Each row is a point on a landscape with many valleys, with its height.
From any point a ball takes the steepest step (drop divided by distance) to one of its 2 nearest points. It stops when none of these is lower. Distance is the straight distance between rows; heights are no part of it.
J975: [112 107  79 113 120 100 105  97  94 103  92  82  98  96 108  99 104  92
 113  65 130 155  87 113  81  79 109 111 108  91  99 130 100 104 100 111
  87 131  97  91 106  90  79 111 123 107  84  92  98  80 105 101 108 109
  76 137 105  93  93  85 108 102 123 113 107 115  84  72 122 110  90  95
 113  92  78 100 100  80]  h=189
J67: [110 101  83 111 108  73 104 102 100  96  91  88 110 107 110  91  95 111
 110  83 127 138  77 115  74  87 107 103 108  93 111 132 105 105 112 113
  97 131 101  92  99  96  84 108 113 117  70 100  97  82  93 110 101 109
  78 125 104  94  79  77  97 102 112 108  95 119  96  68 114 114  93  94
 117  90  90  96 105  82]  h=126
J127: [ 91  98  88  99 107  98 110  92 103 100 106  98  99 108 102 106  81 103
  84  98  93 100  96 100  84  99  89  84 109  99 113  92 120 106 112 112
  90 100  95  93  93  96 105 122  99 107 107 102 107  94 100 120  91 122
  99  93  91 100  90  93  93  76 108 103  96  95 106 106 115 112  97 101
 105  91 109 102 114  97]  h=815
J144: [109  99 108 105 111 131  85 114 124  96  86 103  92 108  96 123  70  84
  92  64 103 110  90  90 106 110 109 106  76  93 112 102  94 118  83 116
  83 100 119  96  91  99  70  80 124 104  84  95  89 102  98  97  98 118
 121 118  98  78 100 116  99  85  87  74  96  99 105  98 100 104 110  97
  73 116  79 100 101 128]  h=403
J494: [100 104 108 117  91 130  95 115 112 124  92 111 100  98  89 100 114  90
  93  97  86  89 101 101 114 110 105  90  75 101 101  83 105  98  90 111
  92  66  79 101  97 118  99  81 111 103 100  96 104 107 102  98  97 101
  93  88  82  97 113 108 104  95  84 102 120  90  93 116  96  85 131 104
  97 111 104  93 107 107]  h=574
J408: [ 91 109 105  69  85  90  98 115  87  96 113  74 106  77 101  63 121  98
 119 114  94  78 118  90 105 103  85 102 110 114  90  85  72  87  97  84
 119 103 110 110  80  88 121  81  68  86 112 110 111 107 106 101  94  82
 126  99 105  95  98 107  88 134  89 112 114 104  92 121  55  92 104  98
  88 113 105  76 102 104]  h=344
J964: [ 74  91 100 118  97  97  95  95  79 103 100 106  91 110 103 102 111 112
  93 135  75  98  99 110 104 113 104  75  90  93 107  90 120  98 126  89
  83  95  91  82  82  87  98 125  73  84 103 116 107 123  99 104 120 115
  86  92  96 107  93  89  86  89  97 105  91  87 105  99 101 111  80 115
 111  78 108 121  96  95]  h=253
J789: [108 108  94  88 103  91 118  93 117  88 116  95 110 104 110 114  70 109
 111  93 129  81 106  96  82  99  86 107 115  95 109 109  97  98 106  99
 121 108 107 111  89 109 110 112  93 103 108 110 114  90 107 115  76 108
 109 105  93 115  88  94  96  98 120 120  83  86 100 106 109 103  91 104
 107 114 102  88 114  95]  h=216
J58: [111 109 120  99  83 100  85  96 106  74  91  99  97  91 114 103  96 103
  99  67 126 122  71 100 105  91 109 110 101  83 100 113  87 112  86  86
  97 111 107  98 114  91  76  79 115 109  77  90  84  72  91  90 110  82
  91 124 112  83  98 108 104 134 116  82  94 132 100  76  99 104  81  98
  85 103 100 104  95 121]  h=161
J359: [ 99  79 101 105 102 113 102 125 108 131  81 117 112  74  79  86 105  89
  95 107  79  80 121 102 124 110  99 112  62 106  96  81 106 100 102 115
  92  75  82  96 111 104 118  77 105  94 113  74  95 119  92  96 116  92
  77  89  93 114 126 134  98 106  88 100 129  94  96 134  88  89 123  97
  98 111 102 103  74 101]  h=484
J101: [ 83  95 108  80  86  86 102 100  83  93 106  83 103  84 103  73 127 101
 126 128  94  80 117  85 104 101  97  93 106 108  86  83  79  82  98  78
 111 103 114 101  85  96 113  87  51  86 118 111 110 116 108 100  98  83
 115 107 108 104 105 102  94 134  83 102 105  97  94 119  57  96  95  96
  97 103 106  84  93 104]  h=306
J87: [105  97 120  98  83 108  92  96  99  73  96  99  93  86 114 100  89 102
  95  67 111 103  83  85 118 101  91 103 105  85 100 117  88 111  80  81
 101 108 108  94 109  87  75  77 108 104  81  97  68  83  97  86 109  79
 114 112 117  86  98 116 104 129 109  77  95 126 107  87  88 106  92  96
  77 107 110 103  91 119]  h=242
J57: [103  88  89 125 105  82  85 106  86 106  88 119  78  98  90  93 129 110
 106  91  95 105  77  81 108  95 100  88 110 105 120  95 116 117 106 118
  68 100  99  81 116  97  88 117  86 116  97  84  81 101  81  94 107 103
  91  75 100 103 110  75  90  65  91  68 108  96 128  96 108 100 111  96
  87  68 107 127  83  92]  h=679
J510: [122 110 112  93 104 123 103 104 115 116  86 120  89  92  89 119  98  97
  78  63 101  99 101  87 125  91  94 106 104 103  92  99 100 116  56 101
 103  94  92 113 121 105  82  98 131 107 106  90  97  96  91  80  96  98
 117  90  86  96 114 112 119  89  96  70 132 107  91 106 119  80 121  96
  92  91 106  97  97  93]  h=530
J583: [116 106  88 101 125 106  95 109  94 105  88 111  91 102  98 113 115  99
  90  69 104 137  87  90 102  80  84 106 119 108  88 119 104 110  80 116
  89 122  93 103 119  95  86 103 124 125  95  83  92  82  92  91 111  89
 111  76  99  97 114  89 126  83 103  93 128 112 106  83 122  98 111  85
 107  83 102 109 104  78]  h=404
J435: [ 78  99 101 120 105 108  89  81  95 118 113 101 101 115  88 120 114  96
  81 129  77 100 105 119 106 109 112  91  96  97 101  76 125 103 143 109
  78  86  86  91  93 103 128 121 102 101 108 113 101 101  96 106  89 114
  84  86  90 105 108 107 107  87  97 122 101  94  92  96 106 103 102 103
 128  75  86 118 109  85]  h=765
J133: [ 88  94  84  97  90  90 106  96 106 100  99  92 111 116 111 100  78 105
  92 109 111  88  88 102  76 111 117  91  87 103 120 109 113 102 118  96
 105  98 105  88  87  98  91 108 103  88  94 101 101 115  92 123  94 110
 106 109 101  96  72  77  85  94  86  95  60  90 121  93 116 114  95 101
  95 110 105  98 109 108]  h=289
J633: [100  99  85  92  97  79 107 101 111  92 106  94 115 115 112 106  71 114
 105  99 118  95  91 105  74 103 108 106 100 105 122 122 104 106 120 104
 117 102 109  94  94 105  93 106 107 101  85 105 100  99  94 125  93 109
 104 109 109  98  69  82  86  96  96 105  64  92 117  87 117 111  92 101
  97 109 104  86 107 106]  h=256
J815: [ 90 103  93  82 103  96 105  96 109 115 109  95 112  99  91 102 115 109
  84 133  81  89 122 115 104  98  94 102 106 108  79  79 109  95 108  99
 110  83  91 111 117 103 118 107  94  91 120 104 121 102  92  99  85  95
  75  78  93 117  91 118 102 107 110 119 102  98  86 119  97  85  92 107
 115 111 108  99  89  99]  h=454
J100: [ 91  88 108 114  98  87  89 105  84 120 107 106 105 109  83 106 130 109
  79 147  68 100 116 113 101 101 102  94 106  95  95  87 127  98 137  99
  94  97  85  94 111 107 123 115  82  81 108 119 107 110  90  87 114 101
  67  80  99 117 112 105  98  97 105 118 106  87  94  86  88  97  88 105
 124  84 103 119  80  77]  h=276
J232: [100 100 118  97  84 110  99 112  85 104 104 102 102  70 101  73 126 101
 113 126  83  86 108  86 103 100 105  90  82 117  95  79  81  81  90  90
 102  73 100  98  91 104 112  78  71  88 109  94  99 119 110 100 121  85
 103  93 118  84 125 105  99 118  86 109 112  94  94 115  71 105 116  86
  87 107 107  86  79 103]  h=173
J297: [ 83  88 101  86  89  85  94  99  88  93 114  99  99 108  90  84 119 102
 127 154  65  89 124 110 108 115 102  96 100 110  81  99  90  81 114  85
 114 103 104 114  97  97 121  91  60  87 109 111 126 119 104  94 111  87
 104 103 103 123 100 103  75 120  94 102  85  84  91 111  66  88  84  98
 123  99 100 104  81  99]  h=195
J70: [ 95  98 105 122  82 121  97 118  96 106  92  98 103 112 105  87  81  88
 107 104 106  82  85 100 108 121 123  90  56  87 121  96 100  85  99 101
  86  80  99  85  66 107  88  81  97  82  92 100  95 135 103 113 113 110
 116 116  99  75 108  87  98  91  76  93  82  97 108 103  98 107 126  98
  86 113  99 105 120 107]  h=219
J679: [ 91  90  99  92 111  82 106 102  99 123 104 100 107  90  89 103 121 112
  76 125  83  95 115 114 109  92  93  96 108  98  81  86 120 102 103  98
 106  89  82  99 125 102 116 115  86  79 120 111 109 102  87  89  97  97
  61  80 106 117  99 121 106 105 107 110 114 104  90 116  98  82  84 111
 116  91 120 108  82  84]  h=474
J612: [ 99  96 101 120 101 112  92 111 102 131  82 111  97  89  80  96 118  90
  96  97  86  91 100 103 115 104 108  90  78  97 101  73 120 110 110 111
  81  69  76  91 104 118 114  96 106 103 105  94 100 107  85 104  95 111
  80  83  80 114 113 114 100  94  87  99 128  92 100 113  94  89 121 101
 108  93 111 102  94  96]  h=627
J562: [ 97  77 100  99  79  74 108  96 100  79 102  95 104 111 109  87  94 122
 110 102 118  83  81  93  89 100 109  94 102  96 113 118 102  96 110  85
 115 108 107  80  92 101  86  96  89  86  78 101  79 108  92 104  90  72
 111 110 112 101  81  71  89 112  82  91  67 107 120  91 102 106  76 103
  84 103 109  80 111 105]  h=309
J157: [ 88  86 102 119 113 111  89  90  98 127  98 108 109  98  79 115 118  91
  74 118  79 100 109 120 118 108 116 106  89 101  88  75 127 102 143 109
  71  80  83  90  98 110 130 113 110  99 114 106  94 101  88  97  87 102
  79  87  85 117 113 124 113  89  96 116 107 100  99  96  97  95 110 104
 127  76  86 130  96  82]  h=734
J772: [100 116  89  88 105  84 110 100 111  91 117  95 108 109 112 122  73 114
 113 101 135  75 102  98  86 103 103 107 102 100 106 111  98  91 117  86
 126 108 115 114  84 115 112 115  96  96 112 120 104  99 104 122  75 104
 120 107  99 122  81  90  86  99 105 130  63  85 107 102 100 105  80 105
 108 116  97  90 118 103]  h=247
J156: [ 92  80 100 105  94  72 106  88  75  83 100  94  90  96 103  91 125 113
 132 145  91  78 105  89 102 104  99  84 100  98  92 103  94  79  94  70
 108 118 106  93  78 101 100  97  55  80 119 117  98 120 109  94  99  82
  98 115  97 121  96  86  96 126  81  89  86  96 101 112  77  90  68 109
 106  86 119 100 100 104]  h=331
J61: [111 108  83 102 131 110 106  94  95  97  95  94 100 101 107  96  86  81
 107  67 122 154 100 103  81  76 105 118 106  99  95 123  94 104  92 115
  88 123  96  96 111  93  84  99 124 113  89  84  98  80 115 101 108 111
  85 127 100  86  95  91 112  96 123 111 116 119  91  81 119 111  99  99
 106  97  79 104 108  90]  h=234
J520: [100  90 107 106  76  74  93  98 103  72  99  96 111 117 110  90  97 118
 114  92 127 101  81 106  83 100 115 103 112  95 115 133  92 100 110  99
 119 120 108  90 105 110  89  88 103 103  64 104  87  91  86 101  97  82
  97 111 112 100  86  75  93 120  92  92  70 118 113  82 103 105  76 107
  91 100 104  76 113 102]  h=271
J886: [ 93  78 101 113  91  80  99  90  71  85 102 103  97  92 101  91 124 114
 121 153  71  87 106  99  99  97  99  74  97 101  89  99 105  88  96  78
 105 116  97  88  82  95  99 103  55  78 108 118 102 128 114  94 113  96
  82 102 104 121  96  91  97 115  84  95  95  88 100 109  86  93  65 110
 115  85 120 102  86  97]  h=259
J784: [ 87  94  94  97  88  75 101 100  91  84 102  91 100 119 103  94  95 115
 118 112 123  68  95  87  97 107 108  99  96  95 102 116  93  92 117  77
 129 106 120  82  82 104  97 108  85  81  99 115  90 112 100 115  82  74
 116 111 114 107  80  68  79 111  71 101  55  98 117  97  98 106  69 100
  89 107 102  82 114 113]  h=350
J686: [112 101  83 102 105  76 101 103 110 101 105  91 114 109 106  94  87 108
 113  92 120 131  95 117  67  90 118 114 110 105 119 129 100 103 116 115
 106 116 106  91 103 110  82 100 121 117  72 101 101  87 100 118  99 120
  79 126 110  87  68  76  95  94 102 112  83 110  97  72 122 121  95 104
 111  97  84  89 102  94]  h=174
J965: [ 88 112  93  84  93  77  99 100  95  88 111  87  92 107 106  97 117 113
 119 117 116  76 116 103 100 108 100 106 100 102  86 104  93  74 106  72
 120 115 118 130  76 105 122 106  83  86 126 132 112  98 108 102  84  86
 113  98  81 128  94 100  91 114  95 116  69  93 104 115  69  91  70 113
 121 103 104 105 121 106]  h=311
J928: [107  96 120 109  68  90  87  97 101  73  94  97 103 106 120  98 109 115
 109  83 122 117  72 107 100 102 122 101 104  86 108 126  94 102  95  91
 107 119 104  91 109  99  72  82 118  97  61 100  90  83  85  88 108  81
  89 124 114  89  96  90 102 132  96  87  81 129 101  76 102 102  81 104
  85  98 105  91 105 110]  h=226
J677: [101  93 111  89  96 102 108 116  97 127  90 110 111  65  98  84 109 102
  97 122  80  80 124  98 120 110  98 113  67 116  89  83  96  86  94 108
 107  77  94 115 114  95 120  76  87  82 117  81  96 113  89  89 118  83
  80  91 105 103 123 129  99 109  93 103 115  92  94 134  81  95 121  90
  90 116 107 105  59  95]  h=391
J550: [120 106 101  87 117 113 118  80 114 106 116  92  93 106 107 117  60  79
 106  72 113 121 120  99  85  94  99 128 117 107 107 121  79 101  90 117
  96 104 111 110 120 110  96  98 123 107  97  85 109  77 124 104  95 125
 106 118 101  93 103 111 119  86 122 116 106  94  91  94 123 112 111 107
 100 119  78  98 114 105]  h=322
J260: [ 86  93  95 108  95  87  85 106  87 109 117  99 105 119  80 100 117 101
  84 157  66  96 117 120  99 111  97  94 110  99  91  83 118  97 145  98
 102 100  85 100 107 108 127 114  82  85 106 119 118 112  94  94 116  99
  85  80  97 124 102 105  80 100 110 123 101  86  87  90  90  94  84 106
 127  84  96 107  91  84]  h=211
J174: [113  99  92  93 103  83 109 100 111  92 107  97 108 106 109 105  67 104
 118  89 125 111  99 108  67 103 105 121 116 103 119 133  97 104 110 109
 114 106 111 104 107 112  88  93 110 110  78  97  96  81 105 112  99 103
  97 116 107  96  81  90  99 101 115 113  81 101 102  81 120 113  98 110
 102 110  94  89 108  99]  h=217
J266: [114  94 122  99  89 116  95  96  99  76 103 111  89  89 103  99  89 100
  93  67 102  96  91  78 125 102  91  93 100  94  98 104  93 111  71  85
  98 100 108  89 107  94  79  83 105 107  84  96  70  95 102  76 108  86
 120 101 109  76 102 108 107 104  99  68  97 118 106  92  97 102 101  92
  71 105 108 105  84 119]  h=345
J556: [ 80  88 100  81  93  86  97  98  78  94 108  91  95  95  96  79 121  99
 137 139  78  91 122  97 110 110 107  92 110 112  80  95  79  74 109  79
 118 111 118 110  86  94 119  82  57  81 113 107 118 116 106 105 103  82
 110 108 112 113 101 107  79 132  79  98  90  94  98 117  61  95  94  94
 118  99 104  98  89 101]  h=254
J25: [122 119 112  92 113 115  88 102 104  95  83 121  96  92  91 122  97  95
  83  60 110 121  83  91 104  75  86 116 103 109  84 108  86 128  69 103
  93 115  95 106 126 100  82  93 126 125 101  77  85  79  95  80 113  85
 111  93  95  95 100 103 121 106 112  76 131 121 100  85 118  96  98  86
  90 106  90  97  88 109]  h=275
J314: [125  93 107 101  95 115  94 104  97  89  95 126  83  93  92 107 108 101
 100  71  95 100  86  80 125  95  90  93 105 110 102 105 105 117  69  87
  95 101  95  90 114  97  75  85 112 110  88  90  77  98 101  66 111  86
 114  92 102  86 101  92 104  89  89  58 118 109 107  93 111  86 111  92
  74  96 102 106  82 111]  h=485
J45: [106 110 105 115 108 139  85 106 126 107  90 110 100 115  93 129  86  79
  96  76  95 103  96  88 108 109 105  92  87  95 101  89 102 118  79 119
  90  96 105  97  94 107  84  88 130 105  85  95  96 102 104  98  83 116
 117 112  87  91 109 110 105  82  77  89 118  90  97 112 109  89 125  97
  87 105  85  95 115 121]  h=481
J126: [ 92 121  83  83  84 105  97 116 107  90 115  69 116  98 111  80 104  85
 108 102 101  76 122 107  94 115  93 111  95 103  95  82  83  79 106  90
 124  85 106 120  80  90 122  93  93  97 112 108 120 110 109 113  89  98
 124  89 101  97  98 111  81 123 110 120  99  97  95 115  69  93 120  96
  91 128  98  84 110 109]  h=394
J806: [ 91  91 101 108 115 100  98  96 102 134  91 110 104  94  81 113 118  93
  78 101  88  97 106 108 124  97 113 102  90  97  92  76 128 112 128 119
  69  79  80  86 112 113 131 113 111 108 120  96 100 100  80 103  88 113
  75  88  80 113 116 129 112  91  95 105 115  95  98 107  95  91 111 102
 119  80 104 119  91  82]  h=693
J568: [124  94  98 105  95 112  95 111  97 106  82 120  77  89  90 115 119  96
 102  72  94 100  89  87 128  93  90  92 102 106 110 103 112 121  70  89
  93 100  92  91 119  94  71  91 109 103  93  87  84 101  95  75 111  91
 108  89 102  98 108  94 108  83  81  54 140 104 105  98 115  78 124 103
  79  88 106 117  84 102]  h=588
J128: [ 94  82 110 110 106  75 101 112  81 120 104 106 108  92  83 107 130 111
  81 133  76  97 117 113 108  94 100  98 108  90  84  92 130 103 118 103
  94  99  85  90 126 104 118 119  86  74 114 121 102 106  87  81 113  97
  61  80 105 122 113 116 113  97 108 109 108  96  97  97  88  90  85 110
 123  79 118 125  76  69]  h=371
J487: [ 94 125  85  85  94 106  99 104 120  94 118  75 122 107 107  90 106  89
 100 109 103  76 127 113  97 107  96 117  98 104  91  76  84  83 109 105
 120  78 102 126  95 101 124 101 102 109 118 100 124 102 107 114  82 102
 113  83  99 109  98 113  90 106 123 118  94  87  93 124  82  96 114  92
  98 125  89  91 110 112]  h=408
J452: [ 86  86  97 112  95  93  96  92  79  99 106 103  92 100 103  93 115 111
 107 136  76  93 105 103 101 104  98  66  93  98  93  90 115  91 108  79
  95  98  92  84  89  94 100 115  67  84 104 115 110 122 110  99 109 110
  81  97 102 110  95  87  91 100  92 101  96  91  99 106  93 100  75 111
 106  85 114 108  88 103]  h=135
J732: [ 97 101 110 110  80 124 103 114  86 100  96  92  99 101 105  80  92  89
 109 102 102  81  94  92 111 118 114  91  66  93 111  91  92  77  88  82
  90  79 106  84  70 106  93  80  86  85 105 102 101 121 114 105 119 101
 119 112 108  71 114  98 100 103  84 103  92  98 100 102  83 109 125  95
  81 114 105  95 113 107]  h=146
J299: [106  97 116  93  98 106 118  94 114  86 106 100 103  99 109 106  78 103
 105  81 118  96 101 100  92 105  75 109 129  87 104 116  85 107  82  97
 117 109 103 113 106  98  99 100 108 108  89 101  93  85 106  90  89  93
 112  89  99 102 109  98 113 107 127 108 104  94  92  99 111 103 101 108
  98 123 104  90 111  97]  h=128
J124: [111 102 103  95 109  99 115  98 106 113 102 114  95  89  96 106  92 103
  85  85 100 104  92  99  93  91  75  96 125  95  98 105 103 108  77 116
 106 105  86 112 119 107 108 113 118 115  98  91 105  82  97 101  91  95
 102  76  97 105 108  89 116  85 110 101 117  97  93 100 126  98 112  96
 111  93 114  87 111  81]  h=496
J483: [ 86  94  99  89  91  76 106  93  93  87 106  91  96 108 107  96 113 110
 121 122 109  77 108  97 103 108  91  90 101  98  92  98  97  83 103  71
 115 105 109 102  78  99 107 109  65  84 121 123 107 109 105 100  88  87
 105 103  86 115  94  85  92 116  93 102  83  93 102 113  78  91  73 112
 105 100 113  93 110 110]  h=348
J585: [118 105  92  94 123 109 106  87 110 108 103  91 100 101 106 105  70  79
 109  68 119 142 106 108  80  87 108 135 105 103 105 124  84  98  93 110
  94 104 110 105 115 105  78  90 128 107  96  82  98  78 117 100 105 115
  91 136 103  83  89 106 113  96 123 108 103 114  91  84 122 109 101 109
  98 104  74  97 108 111]  h=279
J206: [ 96  92  84 112 126  72 111  90 104  95  97  89 115 110 102  93  99 100
  84  96 110 153  87  99  90  83  99 113 123  90 111 107 114  96 116 132
  77 122  97  94  95  88  97 126  95 134 100  92  96  87 100 107  90 116
  93 114 101  93  86  85 104  67 113 106  82 109 123  83 109 111  94  83
 120  68  80 121 103  80]  h=873
J161: [ 94  99 118  77  95  96  97 107  89 120  98  99 109  60 100  77 116 105
 110 140  85  81 118  94 111 100 100  97  88 122  88  86  83  81  98  93
 116  82 112 114 104  93 121  76  70  78 111  85 100 115  97  99 117  81
  96  92 123  94 120 120  91 122  84 102 106  94  92 125  76 100 118  83
  90 108 103  91  64  95]  h=285
J808: [102 106 115  99  78 112 105 114  81  91 102  89  98  87 104  70 113  90
 110 110  90  79 101  89 104 109 103  90  85 107 101  87  80  74  88  76
  97  79 107  87  71 102  99  79  75  86 112 104 104 119 116 102 120  91
 120 107 113  71 117 100  99 123  85 111 105  98  93 103  68 107 123  92
  86 114 114  87 106 102]  h=58
J636: [ 90 117  93  68  87 107  95 119  98  96 116  73 110  87  99  65 112  90
 107 110  87  74 124 103 104 112  87 105  96 112  90  86  72  80 103  91
 124  87 115 118  85  82 127  86  88  89 107  96 115 111 108 112 103  84
 124  90 105  86 104 117  79 128 101 115 108 103  91 117  70  91 130  97
  85 125  90  78  98 106]  h=376
J93: [113 112 106 105  98 110  93  97 106  76  87 103 100  94 112 108  98 102
 107  59 129 140  67 108  92  81 114 109 100  92  95 110  94 120  84  95
  91 130 102  97 110  87  81  91 123 108  84  89  90  75  95  88 113  94
  78 135 102  86  96  98 106 125 120  92 105 122  87  78 107 104  76  96
  98 102  93 103  93 112]  h=84
J490: [ 80  95  86 104  87  99 102  92  98 103  99  95 106 122 112  99  84 103
  92 122 102  86  87 108  91 116 112  84  75  97 112  91 117  91 120  86
  94  90  96  91  77  93  98 111  90  87 106 104 108 125  99 118  99 118
 104 112  93  99  72  79  85  97  87  99  74  93 117 103 114 104  99 106
 103 102 108 109 110 109]  h=330
J828: [114  87  93 125  98  98  89 112  83 106  76 117  69  92  88 101 134 102
 118  91  86 101  82  85 118  98  91  89 101 102 125 101 118 118  87 101
  85  97  92  80 111  97  79 100  97 104  89  85  85 107  90  90 108 100
  94  84 108 103 118  86  98  73  76  58 134  91 117  98 110  90 126 104
  75  76 110 119  82  96]  h=709
J254: [ 69  88  91 121  99  90  99  95  84 101  96 107  84 108 107 106 100 113
  85 114  91 101  85 103 105 109 110  75  94  99 114  92 121 100 131 100
  73  99  96  76  82  82  92 124  85  90  96 110  92 124  89 113 115 119
  96 102  96 101  87  86  89  77  94  90  84  92 124  98 108 119  88 110
 102  74 105 131 102  96]  h=374
J8: [117 118 109  90 111 117 121  80 111 112 109  96  98 105 103 112  78  87
  92  87 106 102 118  97  92  91  94 115 119  99  97 103  84 106  74 122
 114  96 102 117 113 110 111 109 130 112  95  94 121  80 121 103  85 116
 109 101  99 103 114 111 123  86 117 118 115  87  80 102 130 100 121 100
 102 116  94  91 121  93]  h=377
J186: [112 108 125  90 100 124 111  88 112  92 101 102  97  93 105 112  76  97
  88  75 108 100 107  95 104 100  88 105 121  90  92 105  78 111  65 100
 113 102 112 118 111  98  94 102 121 111  93 105  88  82 106  85  92  97
 115  91 108  88 113 108 120  98 112  94 108 105  89  94 114 106 106 101
  89 115 101  94  99 107]  h=206
J347: [107 115 111 110  95 139 103 102 113 109  96 104  94 104  99 110  99  85
  95  85  94  89 102  94 111 114 105  89  85  93 101  85  97 103  76 108
 102  80  98 108  97 109  97  87 119 102  94 104 102  99 106  89  94 110
 111  93  88  86 117 111 108  87  88  97 107  89  90 107  99  96 126  98
  83 116  98  94 115 114]  h=534
J617: [ 84 119  88  82 104 101 101  98 119  99 119  91 118 108  98  99 115 106
  92 124  93  84 125 118 103 102  96 113 106 112  81  80  96  90 107 106
 116  82  96 123 105 104 125 107 104 106 124 101 131  93 102 109  76  98
  97  83  97 119  90 121  94 105 122 127  97  92  88 127  94  91  99 100
 111 113  99  93  98 107]  h=426
J706: [112 111 109  88 112 107 124  89 109 116 101 104 101  96  93 106  93 100
  81  85 103 100 108 104  96  88  87 115 121 101  92 100  87 105  65 121
 121  91  88 121 117 107 110 113 130 111 103  92 121  87 104  98  83  96
 100  91  95 104 110 105 123  90 112 117 120  91  79 107 129  91 120 100
 107  97 111  86 118  74]  h=431
J516: [ 83  95  94 115  83 113  94  96 100 108  95  95 107 110 107  84  82  92
 101 118 101  82  85 106  98 117 116  84  60  94 113  78 108  82 114  94
  84  82  83  91  69 103  99 102  94  91 101 100 102 135  99 120 101 121
 101 110  89  98  88  86  90  94  85  97  81  98 107 112 100 105 114  99
 102 104  98 111 114 114]  h=292
J578: [114 120 111  98 109 117  87  97 103  82  83 117  97  93  98 108  92  90
  93  57 119 131  80  99  98  68  96 118 101 103  88 109  79 128  79 106
  87 118  97 101 118  91  88  90 124 131  93  77  86  76 103  87 114  92
  97 111  98  86 100 105 115 118 124  85 116 122  92  80 111 102  84  89
  90 109  85  97  89 115]  h=181
J341: [ 91 117  88  93 103  80 102 102 103  89 118  91  99 117 111 113  98 115
 116 117 122  74 102 107  88 104 110 100  95 100  98 115  98  83 112  75
 126 115 114 123  77 107 114 113  95  85 121 130 114 101 106 112  79  96
 112 102  92 125  85  89  85 101  96 131  59  88 110 105  95  97  69 106
 120 107  96 101 124 108]  h=277
J322: [ 89  89  99  91  92  89  86 107  92 102 118 105 104 115  85  82 113  97
 106 164  56  90 122 121 106 110  97  95 105 107  82  97 105  88 129  95
 117 106  96 117 112 102 129  95  74  83 102 108 125 121  97  90 116  87
  93  90 102 129  97 110  70 106 103 112  88  87  91 104  82  89  81  97
 123 101  93 103  77  89]  h=123
J59: [120 109 108 104 113 122  90  98 121  93  90 102  92  93  95 119  64  81
  94  62 109 112  98  92  95  97 109 119  86  95 108 104  82 120  80 115
  88  96 116 109 104 106  76  86 130 112  91  88  85  91 107  99 100 121
 117 114 101  77 106 124 107  93 108  79 102 107 103  89 100 109  99 100
  76 119  78  92  99 126]  h=340
J413: [104 102 106  93  95 100 118  91 114  89 109  98 104 107 111 104  80 103
 103  89 111  86  99  97  82 107  79 100 114  93 108 104  94 104  86 103
 117 100 102 106  96 100 105 109 100 106  99 105 108  94 106 102  85 103
 110  91  94  99 105  93 106  96 120 108  95  87  95 102 106 103  99 105
  96 117 111  84 113  96]  h=172
J107: [120 113 114  90 104 123 104  82 114  92  97  96  91  88 104 116  60  85
  93  66 112 104 105  95  95  96  97 114 109  93  99 107  76 114  76 106
 101  93 119 114 111  98  88  95 127 109  94  93  83  80 112  96  98 113
 117 107 108  80 110 124 119  99 115  89 106 108  93  88 105 111 104 105
  79 120  85  94 100 116]  h=282
J277: [ 78 105  90 112 105 107 100  82 100 107 111  96 101 113  98 114  95  98
  76 116  82  99 100 109  96 105  98  78  99  96 107  74 123 102 127 104
  82  95  88  96  91  97 118 128 103 102 113 113 107 100  97 114  92 128
  93  90  89 104  95 101  94  86 101 111  99  92  99 109 111 106  97 103
 114  85  98 107 118  98]  h=789
J682: [114 104  90 101 133 114  98 102  96  95  85 110  97 107 102 105 101  90
  98  69 109 143  94  94  92  78  92 108 115 104  90 117  99 110  89 116
  88 126  97 102 116  94  88 100 126 123  87  83  95  80 107  94 112  99
 103  93 102  90 106  94 122  84 112 102 123 118 100  82 119 106 100  88
 104  94  90 102 106  89]  h=313
J384: [ 79  86  88 116 107  87  99  99  91 100  97 114  83 107 104  96 107 114
  88  96  92 112  83  93 103 100 105  79 107 102 114  95 121 108 118 116
  70 103 101  78  95  86  92 122  82 112  96  97  82 104  84 107 104 112
  94  89  96 101  95  84  90  66  96  83  93 101 126  99 107 115  96 104
  91  70 108 125  93  94]  h=518
J889: [123 109 104 102 119 122  82 106 114  97  81 117  89 102  83 127  97  91
  89  66  99 118  88  84 107  85  93 112  98 109  98 103  97 124  76 109
  92 103 102 107 117 101  72  90 129 117  93  85  87  92  93  85  98 104
 123  93  92  93 102 109 115  81  95  70 132 116 101  91 118  89 115  97
  85 100  84  95  96 107]  h=398
J168: [107 103  92  98 116  96 103 104 101 120  95 114  86  90  94 106 105 106
  82  79  99 112  87  90  99  91  82  97 117  98 103 107 116 110  86 120
  88 103  87 108 119 103 100 117 115 116 103  90  96  86  88  99  99  92
 105  71  94  99 118  87 116  75 101  84 121 102 104  98 116 100 117  94
 113  78 112 101 105  76]  h=529
J974: [ 96  92  81  95 117  75 116  89 104  95 101  93 109 110 108 101  73 103
  88  95 106 127  91 100  85  92  86 101 121  96 112 110 115  99 122 123
  87 114 100  96  97  92  99 121  99 121  99  97 101  79 102 121  90 123
 100 107 102  97  82  96  93  70 110 111  94 101 117  94 114 110  95  93
 114  81  92 108 112  85]  h=846

Two balls start at each pair of points below. Name the first point that both come to, or write never.
J57, J277: never
J784, J408: never
J487, J965: never
J45, J168: never
J568, J510: J93
J679, J617: J322

For each start below, name the point where the ball stops.
J706: J67
J974: J299
J815: J322
J483: J299
J490: J67
J583: J67
J828: J93

Call two points neighbours if one is among the 2 nearest of the other. Go from one point of each pair to the other, from neighbour to neighbour, staying as low as possible. Name the highest point that can't be avoided.
J93, J67: J612
J299, J452: J483
J299, J93: J784
J67, J808: J490
